Each row is a point on a tangle of strands that fork and nearly touch. The rows are in no order.
Two points are linked if the straight distance between their rows is under 79. Some points are linked to none.
J429: -2, -12, 8, 17, 13, -5, 3, 13, 10, 19, -13, -20, 7, 15, 6, -24, -16, 31, 24, -41, 4, 12, -3, -12, 1, -18, 21, -11, -18, -9, -9, 29, 21, 4
J259: 11, 17, 0, -12, 8, -14, 18, -7, -21, 10, -19, 0, 10, -1, 23, -9, 18, -8, -5, 9, 21, 11, -19, 9, -14, 5, -14, 5, -24, -2, 9, -2, 2, -19
J835: 17, 7, 10, -20, -11, 8, -11, 3, -10, 44, -1, 14, 13, 6, 8, -20, 18, -6, -1, 17, 21, 8, 2, -12, 21, -5, 6, -1, -9, -8, -10, -10, -19, 31
J987: 18, -19, 0, 25, -2, -1, 6, 20, -5, 5, 4, 25, 6, 9, -20, -23, 18, 8, -2, -4, -6, 20, 7, -7, 12, 16, 30, -15, -9, -2, 10, -18, 3, 10
J739: -17, -18, 1, -1, -22, 28, -12, 5, 24, -27, 22, -21, 6, -3, -32, 25, 5, -16, -24, 27, -7, 4, -5, 6, -1, 17, -5, -32, 28, -2, -5, -37, -19, 23
J703: 19, -11, 5, -4, 2, -20, -7, 3, 10, 2, 3, 6, 1, -10, -12, -27, -14, 12, 30, -13, -12, 3, -13, 3, 22, -5, 9, 33, -7, -4, -5, 23, 18, -1
J942: -3, 1, 8, -13, 1, 17, -2, 5, -4, 21, 1, 6, 21, 14, 3, 11, -6, 3, 9, -5, 8, -17, 44, -26, -9, -16, -19, -2, 1, -37, -19, 7, -8, -12
J420: -16, 2, 5, -10, 9, 35, -32, -10, -5, -6, 5, 9, 1, 15, 13, 19, 16, -26, -9, 24, 16, -21, 1, 13, -1, 1, -7, 16, -9, 18, 14, -2, 9, -8
J919: -8, 7, 4, -10, 2, -16, -12, -31, -19, 1, 0, 50, 8, 4, 29, -12, 13, -12, -25, -1, 8, -9, -1, 2, 18, 7, 20, 9, -16, 14, -7, -9, 4, 33
J200: 1, -4, -1, 10, 20, 15, 5, 4, -7, 24, -10, -6, 8, 17, 25, -28, -8, 41, 23, -27, -2, -16, 6, -21, 6, -21, 21, 13, -6, -17, 6, 29, 14, -13
J488: -14, -4, -21, 27, 5, -17, 17, -3, -8, 6, -16, 11, 6, 7, 7, -1, -10, 32, 2, -33, -16, -4, 27, -11, 11, 31, -3, -3, -16, -7, 9, 6, 0, -5
J466: -2, 12, -12, -32, -18, -36, 16, -1, -11, 22, 12, 2, -2, -15, 0, 6, -16, 7, -4, -2, -24, -6, 12, 2, 23, 24, -33, 17, 4, -24, -6, -6, -15, 10
J974: 1, -13, -2, 6, -9, 20, 23, 30, 2, 13, -1, -5, 9, 9, -36, -18, 0, 15, 12, -16, -33, -14, 20, -32, 3, 6, 2, -8, 31, -28, -13, 1, -13, 2
J648: 5, 5, 8, 3, -16, 9, -11, 3, -6, -5, -6, 10, -1, 14, 14, 5, 21, -26, -23, 25, 9, 14, -9, -4, -3, -3, 16, -26, -7, 23, 0, -17, -14, 34
J117: 3, 1, -13, -17, -25, -26, 3, -3, -10, -29, 1, 5, -11, -9, 7, 10, 3, -25, -22, 3, -5, 16, -17, 31, -4, 30, -7, -4, -17, 10, 0, -22, -6, -10
J693: -26, 11, -19, -8, 13, -9, 9, -26, 0, 8, -11, -11, -9, -7, 20, 41, -7, 16, -10, 2, 13, -21, 14, 4, -16, 9, -36, 8, 16, -8, 15, 2, -7, -14
J275: 2, -3, -23, -2, -35, -6, 15, 3, -4, 12, -22, -23, -12, -14, -7, -3, 2, -15, -8, -6, -7, 8, -8, -8, 17, 17, -18, 2, -7, -16, -9, 9, -23, 25
J69: -18, -23, 21, 10, 23, -1, 24, -28, -7, -26, -21, 15, 13, 14, -11, -7, 5, -5, -25, -16, 5, 6, -13, 17, -27, 5, 35, -6, -22, 0, -9, -1, 17, 3
J6: -22, 7, -6, -3, -4, -35, 12, -22, 1, -25, 0, -7, -11, -17, 11, 12, -21, 0, -8, -14, -7, 1, -11, 19, 8, 26, -4, -2, -12, 14, 11, -8, 0, -7
J689: 12, 6, 21, 9, -25, -14, -23, -7, 4, -10, 10, 23, 2, 29, 20, 26, 14, -16, -23, 7, -1, 17, 2, -2, -25, -4, 23, -40, -17, 14, -12, -13, -9, 10
J627: -3, -29, -36, 3, -6, -33, 9, -5, -10, -27, 11, 6, -13, -26, -12, 29, -1, 17, -16, 8, -24, 1, 12, 26, 7, 13, -19, 13, 8, 0, -10, -11, 0, -8
J135: -8, 29, -13, -14, 27, -27, 29, -16, -12, 20, -9, -12, -12, -16, 22, 6, -19, 23, -2, 4, 14, -14, -13, -7, -21, 14, -29, 22, 14, -15, 20, -1, 12, -3
J26: 2, 8, 1, 10, 36, 28, 0, -2, -3, -12, -1, 17, 8, 13, 10, 3, 9, 2, 3, -7, 13, -17, 15, -11, -27, -29, 5, 11, 5, 0, 16, 13, 11, -43
J622: 1, 6, -7, -12, 11, -32, 14, -25, -31, 3, -2, 35, 17, -5, 50, -18, 11, 13, -20, -12, 10, 6, -2, 4, 4, -8, 16, 8, -14, -1, -6, 3, 7, 5
J238: -18, 7, -21, 21, -6, -2, 9, 11, 13, -13, 1, -2, -21, -4, -8, 17, -18, 26, 1, -17, -36, -9, 19, -13, 11, 8, 5, -20, 23, 15, 20, -7, -5, -1
J180: 4, -8, 24, 1, -2, -21, 8, 10, 3, -4, 16, 20, 19, 26, 3, -6, -7, 18, -2, -18, -6, 11, 15, -16, -16, -12, 35, -24, 4, -14, -18, -8, -5, 10
J530: -7, 22, 2, -43, -18, -28, -8, -3, 0, -2, 24, 0, 1, -9, 4, 17, -19, -9, 2, 3, -2, -5, 11, 8, 6, 7, -33, 8, -2, -17, -9, -9, -14, -22
J178: -30, -6, 15, -14, -4, -21, -2, -32, 16, -8, -8, -28, 3, -10, 10, 25, -15, -2, -4, -14, 22, -2, -9, 19, 7, 15, -5, -15, -33, 11, 2, 3, 9, 20
J136: 12, -5, 9, 2, -18, -20, 13, 22, -8, 3, 10, 20, 1, -3, 6, -27, -1, 23, -7, -8, -2, 14, -3, -9, 7, -10, 33, -17, 20, 1, -1, -14, -19, 15
J298: -2, -25, 4, 2, 5, -37, 4, -23, -19, -5, 9, 37, 3, -10, 4, -3, 2, 4, -31, 2, -4, 6, 8, 17, 19, 21, 20, -6, -3, 8, -25, -19, 1, 39
J840: -9, 16, -13, 12, 2, -16, 3, -4, 6, -16, 0, -12, -18, -10, 10, 20, -28, 23, 12, -17, -19, -19, 14, -2, -2, -10, -14, 0, 15, 8, 10, 19, 4, -24
J780: -8, -13, 19, -10, 8, 24, 4, -3, 9, 10, 4, -15, 2, -5, -45, -13, -6, -15, 10, 13, 0, -16, 13, -14, 4, 11, -29, 21, 12, -27, -22, 4, 0, -8
J781: 31, -10, 21, -8, -16, 5, -13, 22, 6, 36, -1, -10, 6, 5, 8, -36, 12, -1, 19, -4, 17, 8, -16, -13, 6, -18, 24, 5, -11, -12, -16, 19, -9, 18
J818: 22, -22, -11, 8, -19, -9, -17, 16, 15, -14, 11, -20, -2, -10, -34, 24, 8, -13, 10, 3, -11, 4, 20, 14, -5, -14, -23, -12, 13, -20, -34, 19, -7, 0
J337: -10, -8, 23, 8, 16, 11, -11, -9, 16, -13, -10, -24, -8, 16, -25, 5, 8, -10, 0, 19, 10, 10, -28, 18, 4, 4, 14, -11, -10, 27, 7, -3, 14, 24
J408: 16, 10, 12, -17, -20, -17, 1, 14, 6, -36, 27, 12, 3, -12, -2, -22, -20, -14, 5, -7, -18, -1, -16, 4, -10, -15, 15, 9, 15, 3, -16, -1, 3, -7
J800: 9, 10, -3, 13, -25, -16, 22, 27, 1, -5, 3, -21, 9, 15, 9, 2, -13, 8, -4, -33, -16, 24, 3, -16, -25, -13, 6, -38, 3, -15, -12, 7, -13, -13
J750: -17, -14, 8, -2, 36, -26, 17, -21, -8, 21, -22, -2, 9, 3, 9, -6, -11, 30, 4, -13, 24, 10, 5, -4, -7, -5, -1, 1, -11, -28, -22, 20, 11, 10
J654: 7, 4, -19, 27, 32, 6, 5, -1, -12, 3, -2, 27, 1, 5, 18, -15, 6, 28, 12, -12, -2, -7, 18, -6, -1, -6, 11, 20, 12, 3, 33, 6, 9, -34
J936: 4, -5, 18, 10, 17, 35, 6, 17, -3, 20, -9, -11, 7, 12, -8, -28, 1, 10, 22, -1, 6, -10, 4, -29, 3, -14, 8, 8, 12, -11, 5, 15, 6, -11
J246: 21, -4, 25, 5, 23, 24, -15, -1, -11, 4, -3, 24, 8, 4, 1, -20, 32, -14, 3, 25, 19, 3, -7, 3, -2, -30, 20, 13, 20, 14, 2, 1, 4, 5
J175: -14, 8, 8, -16, 1, 4, 0, -20, -2, -29, -7, -3, 9, 3, 6, 13, -7, -32, -18, -9, 5, -9, -6, 9, -25, -3, -3, 1, -9, 0, -14, 3, -1, -16
J903: 4, 19, -2, -11, -8, 24, 0, -5, -2, -1, 0, 8, 15, 19, 41, -25, -16, -2, 0, -19, -7, -13, -3, -27, -29, -29, 20, 6, -19, -5, 0, 14, 1, -10
J523: 29, -6, -30, 38, -10, -7, 2, 3, -8, -10, 7, 10, -16, 3, -6, 12, 27, -10, -14, -8, -14, 25, 4, 21, -11, 5, 6, -8, -7, 11, 12, -2, 9, -29
J58: -29, -7, 25, -16, 26, -15, -19, -35, 2, 6, 5, -5, 9, 4, 7, 23, 0, 6, -2, 9, 33, -7, 1, 28, 7, -3, -11, -5, -14, 3, -5, 6, 16, 4
J972: 1, -8, 36, -2, 27, 41, -1, 6, 6, -3, 4, -26, -1, -4, -24, -14, 4, -31, 11, 32, 15, -2, -18, 1, -8, -21, -5, 8, 32, 9, -16, 9, 13, 9
J127: -42, -24, 0, -16, -13, 9, -20, -21, 6, -10, 15, -7, 5, -6, -8, 38, 6, -10, -19, -4, 9, -24, 25, 35, -5, 13, -25, 13, 1, -7, 6, -10, -5, 0
J390: 16, 3, -15, 5, -45, 17, -2, 15, 5, 7, -21, -22, 2, 12, 5, 8, 14, -37, -8, -1, 1, 17, -1, -7, -13, 1, -6, -8, -23, -15, -21, 17, -23, 24
J350: 6, 30, -2, -15, 1, 10, -18, 10, -4, 28, 4, 7, -1, -2, 47, -4, -9, 26, 22, 9, 10, -18, 20, -21, 7, -30, -8, 12, 2, 0, 9, 17, -1, -23
J465: -5, -27, -7, -2, 1, 4, 9, 11, 12, -28, 6, 19, 10, -2, -42, 5, -1, -1, -15, -8, -30, 0, 10, 6, -6, 23, 10, 6, -11, -7, -12, -19, 3, -8
J214: -4, -13, 19, 3, -13, 22, -22, 4, 30, -8, 8, -26, -3, 7, -38, 11, 1, -17, 6, 31, -3, 2, -21, 1, 3, 14, 6, -12, 3, 3, -2, -7, -6, 31
J528: -8, 11, 32, -22, 0, 0, -10, -7, 8, -19, -3, -8, 16, 14, -7, -7, -10, -22, 8, 0, 12, -4, -24, 8, -5, 2, 7, -1, -33, 1, -4, 4, 12, -10
J208: -6, -28, -38, 23, -7, -29, 10, -11, 1, -4, -23, -11, -16, -22, -4, 24, 5, 15, -7, -3, -17, 1, 13, 14, 11, 4, -11, -1, 18, -2, -12, 13, -1, 16
J414: -3, -22, 19, 8, 21, 37, 3, -1, 4, -6, -17, -29, -10, 5, -36, 1, 11, -28, 10, 21, 15, 13, -30, 19, -6, 3, -8, 11, -4, 14, 10, 6, 10, 1
J787: 21, 19, 10, -25, -17, -18, 6, -7, -21, -8, 5, 10, 10, -3, 17, -9, 13, -33, -16, 13, 9, 12, -29, 25, -2, -3, -5, -4, -23, 4, -5, -9, -6, -6
J165: -16, 14, -24, 2, 26, -15, 31, -8, -15, 16, -14, 1, 6, -6, 19, -11, -16, 36, 5, -16, 8, -7, 4, -18, -1, 34, -18, 14, -4, -14, 22, -8, 2, -4
J583: 21, 1, 7, 11, 8, 10, -23, 7, -9, 7, 14, 31, 10, 22, 6, 5, 23, -1, -2, 10, 11, 5, 20, 9, 1, 17, 5, -6, -28, 4, 23, -21, 12, -19
J882: -7, -14, -8, 18, 10, 19, 1, 10, 17, -27, 4, -14, -13, -5, -33, 16, 3, -10, -3, 4, -15, 2, -9, 12, -14, -12, 2, -12, 28, 22, 10, -14, 2, -7
J481: 12, 12, -6, 32, -2, -13, -7, 15, 13, 2, 20, 21, -11, 13, -6, -10, -4, 17, 19, -26, -21, 13, 0, -2, -12, -17, 49, -7, 4, 23, 15, -1, 12, -3
J573: -33, 12, 18, -15, 1, 18, -5, -11, 11, -4, -3, -6, -2, 1, 6, 20, -11, 6, -10, 13, 16, -13, 1, -18, 14, 17, -10, -23, -9, 13, 22, -25, -9, 11
J616: -30, 17, 8, -32, -5, -10, -1, -16, -4, 18, 18, -13, 4, -5, 3, 40, -5, 1, -8, 12, 14, -10, 14, 7, -10, 11, -49, -5, 13, -27, 2, -17, -14, -18
J188: -7, 4, -8, 25, 28, -17, -24, -5, -2, 12, 7, 28, 2, 2, 29, -7, -1, 29, 23, -5, 11, -12, 26, -1, 25, -3, 6, 9, 0, 10, 16, 6, 18, -4
J710: -10, -23, -2, -15, -9, 6, -4, 15, 22, -32, 40, 12, 8, -6, -37, 17, -5, -4, -18, 15, -27, -9, 7, -4, 1, 17, 10, -9, 13, -6, -14, -37, -9, 15
J715: 2, 4, -3, 1, 8, 9, -1, 8, -14, -18, 7, 2, -5, -8, 9, 15, 9, -16, -10, 22, 3, 10, -4, 10, 0, -12, -12, -13, 30, 21, 8, -16, -10, -13
J124: 22, -4, 1, 35, 2, -22, -26, 10, 15, 7, 27, 25, -13, 12, -7, 5, 14, 13, 20, -8, -2, 20, 13, 19, -2, -17, 26, -23, -10, 24, 10, 0, 22, -3
J349: 12, 15, -5, -1, -3, 63, 6, 12, -10, 19, -28, -28, -8, 3, 17, -16, 6, -12, 0, 24, 19, 17, -21, -15, -7, -13, -8, -1, 3, 16, 7, 14, -3, 4
J482: -38, 14, 16, -22, 11, 45, 9, -19, 7, 11, -11, -29, 0, 1, 9, 19, -8, -1, -18, 13, 25, -11, 9, -12, -15, 8, -30, -19, -3, 0, -2, -15, -11, -5
J115: -18, -16, -10, -13, -22, -10, 23, -6, 8, -3, -15, -11, 4, -13, -34, -5, -21, 3, -4, -19, -19, -7, -2, -10, 16, 26, -10, 10, -5, -22, -19, -5, -13, 23
J162: -3, -15, 9, 8, 1, 10, 22, 17, 3, -3, -1, 8, 20, 21, -24, -6, -1, 11, -9, -19, -12, 6, 26, -29, -23, -5, 11, -18, 14, -34, -28, -6, -20, 2
J826: -6, -10, -18, 12, 20, 13, 3, -7, 3, -22, -14, -11, -21, -19, -11, 3, -5, -8, 8, -6, -12, -18, -21, 9, -2, -7, -13, 38, 27, 9, 5, 26, 9, -8
J265: 0, -6, -7, 5, 19, -27, -24, -23, -5, -10, 3, 27, -8, -14, 20, -1, -3, 6, 8, -8, -2, -11, 11, 19, 18, -8, 6, 27, 6, 17, 5, 12, 15, 6
J990: 20, 1, -4, 0, 6, 31, 13, 10, -15, 39, -18, -29, -1, 5, 21, -26, 12, 12, 13, 8, 12, 5, -8, -18, -10, -11, -11, 5, 2, -11, 3, 14, 3, -18
J303: 6, -5, 16, 18, 4, -21, 2, -10, -2, -18, -4, 13, 4, 16, -9, -14, 6, -8, -11, -16, 1, 18, -24, 22, -11, 10, 35, -24, -34, 18, -4, -12, 20, 2
J698: 6, -15, -18, 10, 5, -6, 24, 21, 2, -6, -8, 3, -14, -21, -25, -26, -14, 27, 8, 5, -30, -2, -2, -5, 31, 5, 8, 14, 29, 5, 6, -4, 0, 14
J389: -1, -24, -5, -17, 4, -43, 5, -8, -14, -23, 33, 29, 1, -23, -4, 16, 0, 9, -19, 9, -19, 4, 15, 18, 10, 19, 8, 7, -3, 6, -15, -33, 3, 10
J293: 0, 13, 12, -13, -18, -25, -9, 10, 3, 16, 6, -5, 1, -2, 9, -13, -14, 0, 13, 0, 8, 16, -5, -3, 24, 15, -4, -15, -27, 1, 3, -9, -2, 8
J595: 5, 21, 4, 13, -3, 0, 30, 23, -1, -5, 9, -16, 7, 16, -10, -12, -2, -5, 5, -27, -5, 30, -13, -7, -34, -11, 24, -29, -6, -4, 2, -5, 7, -37
J60: -29, 19, 1, 13, -12, 30, -20, -4, 25, -15, 9, -11, -19, 14, 2, 24, -6, -10, -9, 16, -5, -10, -8, -10, 2, 12, 11, -16, -5, 35, 36, -17, -4, 17
J197: 7, 14, -4, 11, 11, 41, 3, -8, 4, -13, -19, -1, 20, 18, 15, -13, 2, -13, 4, -13, 5, -7, -7, -8, -36, -24, 11, 10, -18, -1, -1, 18, 15, -21
J99: -6, -1, -24, 24, -2, -17, -1, 3, -2, -15, 15, 27, -8, -3, 2, 7, -12, 24, -4, -25, -28, 0, 28, -5, 10, 25, 12, -5, -5, 16, 16, -16, 10, -10
J449: 30, 1, -7, 10, -26, -3, -19, 11, -14, 4, -6, 10, -12, -8, 22, -10, 26, -20, -10, 12, 1, 12, -13, 1, 4, -21, 21, -7, 9, 26, -1, 3, -18, 18
J139: 0, 11, 37, -16, -10, -25, -4, 7, 13, -7, 7, -20, 0, -3, 0, -5, -22, 1, 19, -1, 6, 13, -18, -2, 1, -15, 8, -21, -18, 2, -6, 8, 2, -3
J96: 0, -1, 13, 5, 3, -9, -1, 0, 13, -28, -2, 1, -8, 5, -13, -8, 2, -12, -14, 6, -4, 11, -36, 24, 16, 20, 22, -14, -18, 34, 10, -23, 14, 14
J763: 29, -10, -21, 14, -17, -17, -16, 24, 12, -16, 24, 0, -11, -5, -16, 23, 6, -9, 2, -3, -21, 12, 12, 24, -3, 0, -2, -5, -5, 2, -6, -3, 5, -15
J78: 19, -24, -23, 18, -15, -33, -12, 2, 3, -2, -2, -12, -15, -16, 1, 28, 10, -2, 6, 3, -11, 3, 20, 15, 9, -28, -11, -8, 23, 5, -17, 28, -7, 24
J471: 11, -1, -27, 11, -25, 32, 6, 4, 0, 11, -29, -24, 6, 7, 0, 10, 15, -20, 0, -12, -1, -9, 15, -18, -17, -3, -24, 8, -6, -26, -19, 25, -12, -6
J125: 6, -2, 2, -3, 0, 8, 20, 14, 6, -19, 1, 0, 11, 7, -29, -16, -8, -11, 10, -24, -19, 10, -15, -3, -11, 8, 10, 7, -10, -12, 8, -5, 9, -28
J793: 23, -15, 5, 10, 21, 4, -15, 8, 5, 1, -2, 11, 4, -9, -12, -34, 17, 4, 23, 3, 5, 2, -21, 7, 9, -21, 23, 28, -3, 13, 15, 20, 16, 2
J543: 6, -15, -29, -6, 3, 10, -2, -2, -9, 12, -3, 2, -18, -19, -20, 2, 18, -18, -7, 23, -4, -8, -7, 12, 26, 9, -24, 37, 20, -3, 9, -3, -12, 12
J892: 24, 9, -4, 1, -27, -25, -5, 29, 18, -23, 30, 17, -9, -8, -11, -22, -12, 16, 17, -11, -30, 1, -6, 8, 8, -9, 36, 10, -2, 17, 3, -9, 4, -5
J39: 0, -11, 8, 1, 8, -29, 25, -7, -10, 21, -16, -25, 5, -1, 7, -30, -20, 23, 21, -23, 11, 15, -14, -7, -1, -1, 4, 4, -18, -27, -14, 28, 14, -6
J106: 11, -9, -22, 45, 7, 8, -10, 1, -10, 5, 4, 17, -8, 19, -5, 29, 27, 3, -7, -3, -1, 12, 34, 13, -10, 19, -1, -12, -14, 9, 27, -9, 8, -28
J313: -27, 2, 9, 0, 24, 1, 16, -19, -7, -29, -14, 13, 5, 8, 12, 1, -15, -5, -21, -18, -1, -14, -1, -10, -23, -8, 27, -4, 1, 12, 3, -7, 5, -5
J490: -32, 12, 12, -27, -16, 35, 4, -14, 1, 10, 2, -38, -1, -6, -1, 23, 1, -24, -27, 19, 22, -1, -9, 0, -5, 9, -28, -30, 18, -10, -17, -16, -18, 16
J416: -14, -22, -7, -13, -8, 19, -13, -8, 11, 16, -2, -7, 4, -2, -40, 20, 5, -5, 2, 4, -8, -21, 29, -2, 18, 16, -34, 17, 7, -30, -13, 1, -11, 7
J912: 0, -6, 35, -4, 3, 42, -17, 4, 21, 0, 15, -22, 8, 4, -32, -7, -8, -17, 23, 21, 9, -9, 0, -22, -18, -9, -9, 6, 22, -20, -31, 12, 9, 8
J566: -19, -1, -3, -11, 26, -30, -26, -27, 5, 22, 12, -5, -4, -14, 3, 17, -6, 12, 8, 16, 16, -8, 0, 27, 29, 16, -28, 24, -3, -3, 10, -3, 17, 9
J126: 14, 18, -13, -5, -16, 26, -16, 14, -4, 10, 3, 13, -11, -3, 19, -12, -2, -6, 14, 4, -8, -29, 8, -24, 11, -16, -4, 24, 7, 5, 14, 17, -8, -4
J292: 10, 14, -15, -11, -10, -22, -5, 1, -14, 38, -3, 22, 8, -6, 28, -15, 7, 14, 7, 0, 11, 9, 11, -2, 28, 11, -8, 5, -14, -9, 1, -9, -11, 11
J18: 6, -17, 16, 25, 9, 12, -24, 6, 10, 7, 14, 38, 8, 29, -7, -10, 18, 5, 2, 9, -2, -2, 10, -16, 1, 14, 27, -4, -12, 5, 12, -16, 5, 20
J824: 3, -8, -12, 6, 26, 10, -19, -23, -10, -10, -11, 10, -4, 1, 20, 0, 17, -15, -4, 6, 21, -9, -8, 19, 4, -2, -4, 29, -8, 17, 17, 15, 17, -11
J893: 34, 14, 0, -3, -19, 7, -28, 18, -12, 20, 1, 5, -10, -13, 23, -16, 21, -3, 18, 20, 14, -1, -8, -3, 15, -32, 4, 14, 24, 12, -2, 16, -17, 1
J914: 19, 31, 6, -27, -26, -6, 6, 7, -15, -17, 11, 11, 2, -20, 23, -31, -10, -18, -4, -7, -5, -12, -21, -7, 0, -19, 10, 16, 27, 4, -14, 8, -20, -6
J635: -6, -9, 16, 7, 7, -7, 9, 4, 17, -13, 0, -23, 0, -6, -19, 10, -15, 1, 5, -7, 1, 5, -2, -5, -7, -15, -4, -22, 15, 1, -11, 2, -1, 0
J252: -13, 11, -20, 21, -7, 2, 15, -5, 15, -9, -27, -34, -26, -14, 11, 12, -17, -2, 7, -17, -15, -18, -13, -5, -5, -11, -15, 6, 11, 15, 7, 35, 6, -6
J138: 21, -20, -10, -2, 6, -10, 11, 10, -4, -7, 2, 12, -2, -26, -12, -31, 0, 23, 11, -7, -28, -13, 6, -3, 18, -15, 19, 36, 31, -8, -5, 16, 1, -3
J48: 5, 19, 8, -7, 24, -17, 26, -13, -5, 9, -29, -14, 21, 10, 10, -7, -3, 19, 9, -2, 29, 11, -17, 9, -21, 31, -18, 1, -40, -14, 12, -1, 13, -21
J507: -8, 38, 3, -35, -19, 1, 10, -2, -9, 7, 2, 1, 7, -7, 28, -20, -29, -3, -2, -11, -4, -21, -5, -31, -3, -12, -1, 14, -2, -12, -10, 6, -6, -3
J400: -3, 7, 22, -19, -8, 40, -2, 6, -11, 5, -3, -24, 15, 8, -17, 14, 16, -39, -14, 34, 23, 19, -19, 6, -2, 6, -21, -24, 11, -1, -15, -16, -17, 20
J585: -5, -7, -24, -4, -17, 25, -12, -14, 1, 29, -21, -11, 0, 5, -6, 28, 18, -11, -8, 4, 11, -11, 32, 0, 1, 2, -35, 15, -5, -25, -23, 15, -15, 9
J945: 8, 29, 3, -26, -2, 12, -22, 6, -6, -10, 20, 11, -1, 2, 18, 5, 6, -23, 2, 21, 5, -18, -4, 9, 3, -9, -10, 8, 4, 23, 21, -14, 0, -30
J886: -8, 14, 2, 13, -5, 49, -14, 5, 14, 3, -13, -21, -15, 10, 5, 7, -5, -17, -1, 16, -2, 6, -22, -20, -9, -12, 5, -8, 3, 26, 12, 6, -12, 20
J29: -18, 0, 8, 0, 34, 25, -4, 7, 10, -3, 4, -27, -16, -10, -13, 10, -6, 4, 15, 25, 8, -6, -8, 1, 3, 2, -20, 9, 24, 13, 30, 3, 14, -26
J199: -10, 8, -2, 18, 5, 13, 16, 16, 11, 11, -13, -18, -11, 10, -14, 12, -9, 21, 13, -13, 4, 8, 10, -9, -7, 11, -11, -18, -13, -2, 30, 1, 0, -36
J170: 11, 15, 5, 9, -28, -27, -1, 18, 1, 0, 9, 2, -8, 12, 23, 19, -4, 0, -6, -14, -1, 25, 6, -2, -17, -8, 15, -49, -20, 7, 4, -11, -12, -10
J691: 8, -22, 4, -9, -2, 8, 10, 32, 20, -2, 15, -3, 0, -19, -44, -19, -10, 19, 17, 14, -27, -2, 1, -23, 13, -2, 4, -2, 29, -5, -11, -10, -9, 19
J118: 7, 5, 11, -26, -6, 10, 12, -1, -17, 32, -9, 0, 0, -4, -10, -8, 24, -20, -18, 36, 18, 16, -17, 4, 16, 2, -13, -4, 14, -3, -9, -15, -17, 24
J609: -6, 23, -17, -7, 13, -39, -1, -13, -9, 29, 7, 18, -6, -20, 10, 0, -8, 25, 3, 6, 4, -4, 4, 10, 36, 23, -29, 17, 10, -9, 11, -7, 3, 20
J129: 7, 4, -22, 9, 29, -28, 15, -28, -27, 22, -23, 16, 6, -5, 36, -8, 8, 24, 1, -2, 20, 0, 0, 9, -5, -16, -8, 17, 1, -15, -4, 27, 12, 5

A fork is a point with three links, a tip a point with one. Leave the first point through the second and follow the links. Name the first fork or tip that comes.
J627, J389 => J835
J465, J125 => J350
J523, J106 => J246
J350, J126 => J337

A fork is a point with three links. Follow the links from the first point to the second and name the forks in between, in order.
J566, J824 => J609, J292, J139
J482, J303 => J835, J292, J139
J60, J466 => J835, J292, J609
J507, J165 => J139, J292, J609
J945, J972 => J139, J337
J125, J99 => J337, J139, J292, J609
J648, J303 => J337
